Each row is a point on a landscape with many valleys, with its height.
From any point a ball rolls to the lowest of the 5 points nearest to it. It stops when none of these is lower. Distance is the straight distance between rows; heights are no part of it.
Q213: [  7 -21  20 -17  18   3   1  14]  (h 445)
Q735: [ 7 13 20 -9 -4  9 -9  4]  (h 468)
Q177: [ 18  -2 -31 -17   6  17  -1  -3]  (h 612)
Q505: [-14  26   1   5 -11   6   1 -20]  (h 174)
Q838: [-23  14 -18  24 -21  -6  -3 -11]  (h 127)
Q222: [ 6 23  0 -5 -9 21  0  1]  (h 256)
Q207: [ 30   3 -19   4 -18   8   0  21]  (h 307)
Q362: [ 11 -17  22   1 -16 -32  -5  23]  (h 421)
Q236: [ -4   3 -33  -1   5  10  10 -26]  (h 945)
Q228: [  0 -23  17 -12  27   8   9  -9]  (h 287)
Q401: [-20 -30   5  21  25 -10  20 -17]  (h 204)
Q135: [-10 -26  11   8  20   9  22 -24]  (h 331)
Q444: [ 15  -8  23  -1 -14 -16 -12  29]  (h 465)
Q644: [  7 -10  25 -18  10  -2  -8  15]  (h 611)
Q56: [ 14 -13  20  -5  -7 -23  -9  30]  (h 449)
Q729: [ 22   5  -6  11 -28  -9  -3  20]  (h 305)
Q209: [ -3  15 -19   3  -6  16   8 -22]  (h 629)
Q840: [-19  -5  25  -4  23  -9   6 -12]  (h 269)
Q805: [ -1  25   6  -2  -7  14  -3 -11]  (h 221)
Q99: [-22  20   9  12  -9 -13  -4 -13]  (h 178)
Q542: [ 21  -5 -21  11 -23  -9   6  18]  (h 424)
Q283: [  8 -25  19 -10  25  15   6   2]  (h 357)
Q927: [-29 -10   9  18  16 -28   2   7]  (h 226)
Q71: [-18 -16  14   2  27  -5  13 -16]  (h 131)
Q692: [ 15 -16  21  -8  -4 -18 -10  28]  (h 481)
Q313: [17 17 -7 -4 -9 19 -5  6]  (h 282)
Q182: [ 25   4 -17   6 -23   3  -2  21]  (h 310)
Q291: [  3  23  -4  -5  -9  17  -1 -11]  (h 249)
Q832: [13 17 11 -5 -8  8 -9 17]  (h 259)
Q850: [ 17   3 -32  -9   3  23   1  -3]  (h 616)
Q824: [ 23  11 -14  -1  -9  19  -1  14]  (h 304)
Q812: [  0 -27   9  16   6  27  29 -23]  (h 442)
Q198: [ -5  -6 -38 -12  12   7   3 -25]  (h 724)
Q911: [ 24   9 -10   5 -17  10  -4  18]  (h 273)
Q9: [ 13  -7 -34 -24  16   9  -4  -1]  (h 592)
Q258: [ 12 -31  21 -13  20  10  -1  12]  (h 425)
Q672: [  9 -24  23  -3  -8 -26  -5  23]  (h 433)
Q359: [-10   4 -35   7  -5   9   9 -25]  (h 61)
Q809: [-30   5  18   8   9 -20  -1 -12]  (h 554)
Q779: [ -4 -25  14  -2  28  11  18 -14]  (h 299)
Q877: [ 17  12  10  -4 -14   7  -9  25]  (h 118)
Q885: [-15  16 -22  14 -12   8   4 -24]  (h 311)
Q717: [-22 -21   7  16  22 -17  17 -15]  (h 180)
Q411: [ 13  14 -20  -6  -6  22   3 -10]  (h 409)
Q677: [ 20   7   0   4 -18   3  -5  23]  (h 236)
Q648: [ 11   1  14  15 -34 -35   4   0]  (h 417)
Q861: [  6  19 -15  -4  -4  24   4 -12]  (h 338)
Q862: [ 15   0   9   7 -26 -22  -2  15]  (h 343)
Q764: [-24   7 -26  30 -21  -5  -5  -4]  (h 128)
Q968: [-22  18 -11  19 -16  -4   1 -16]  (h 132)
Q790: [  1 -27  13   1  16  21  26 -15]  (h 461)
Q897: [ -2  24  12  -5  -4   9  -4 -12]  (h 248)
Q330: [  5  -9 -32 -28  19   8 -11 -12]  (h 634)
Q178: [ -3   9  27 -15   9   3  -6   0]  (h 562)
Q833: [ 14 -13 -38 -28  18  -1 -13  12]  (h 580)
Q6: [-21  23  10  11  -8  -1  -1 -17]  (h 219)
Q996: [-28  15  -4  22 -14 -11  -6   0]  (h 86)
Q755: [ -1   5 -33  -7   5  13   9 -25]  (h 872)
Q137: [ 14 -23  21  -7   4 -11  -6  26]  (h 512)
Q919: [-29  10   3  19  -7 -17 -11   6]  (h 237)
Q946: [  9   7 -29  -8   4  17   2 -15]  (h 654)
Q312: [-12  14 -25  10 -10  10   6 -23]  (h 538)
Q914: [  2   3 -35 -17  12  14   1 -20]  (h 689)
Q58: [  9  -2  20   8 -27 -31   2  10]  (h 380)
Q128: [-18   6  23  -4  17  -9   1 -15]  (h 514)
Q262: [ 7 24  8 -6 -4 15 -4  1]  (h 261)
Q845: [ 14   7  14  -2 -17  -8  -8  27]  (h 329)
Q133: [-30 -12   9  16  19 -22   6  -5]  (h 203)
Q162: [ 27  -2 -35  -2  -6   6   2  15]  (h 395)
Q203: [-29   4   5  21   0 -21 -17  21]  (h 635)
Q746: [  5   7  28 -18  10   7  -6   9]  (h 755)
Q763: [ 11 -31  19  -9  11  -8   0  27]  (h 543)
Q453: [-27  11 -11  26 -16 -10 -14  16]  (h 224)
Q278: [  9 -11 -30 -31  20  -1 -19   0]  (h 631)
Q263: [-13  18  23  -5   4  -3  -6 -15]  (h 483)
Q671: [-21  12  20   2   8 -11  -4 -17]  (h 605)
Q513: [ 23  -6 -38 -13   1  12   0  13]  (h 471)
Q529: [ 19   3   6   5 -26 -12  -9  25]  (h 300)
Q211: [-25 -14  21   6  22 -15  10 -13]  (h 187)
Q42: [ 23  -7 -29   5 -18  -3   8  20]  (h 420)
Q123: [  1  20  18 -11  -2  10  -8  -2]  (h 325)
Q200: [-34   5  10  15   7 -24  -3   3]  (h 370)
Q201: [ -8   4  25 -14  17  -1  -2 -10]  (h 532)
Q554: [-20   7 -30  24 -13   1   0 -18]  (h 217)
Q945: [ 11 -33  12  -6  23  20  15  -4]  (h 413)
Q70: [  9  -3  25 -10  -2  -4 -14  22]  (h 790)
Q268: [-16 -14  25  -9  30  -7   6 -15]  (h 129)

For each start below, name the point where the ball stops.
Q9 | Q877
Q763 | Q268
Q330 | Q877
Q554 | Q996
Q644 | Q268
Q809 | Q268
Q444 | Q877
Q505 | Q996
Q200 | Q268
Q278 | Q877
Q671 | Q996
Q6 | Q996

Call two points neighbours if one is among the 5 nearest of the other. Go from one point of each pair to the other, from neighbour to neighbour, staying as low as possible. Name the highest point that can't be avoided.
Q359, Q877 | Q885
Q268, Q805 | Q200
Q996, Q877 | Q262
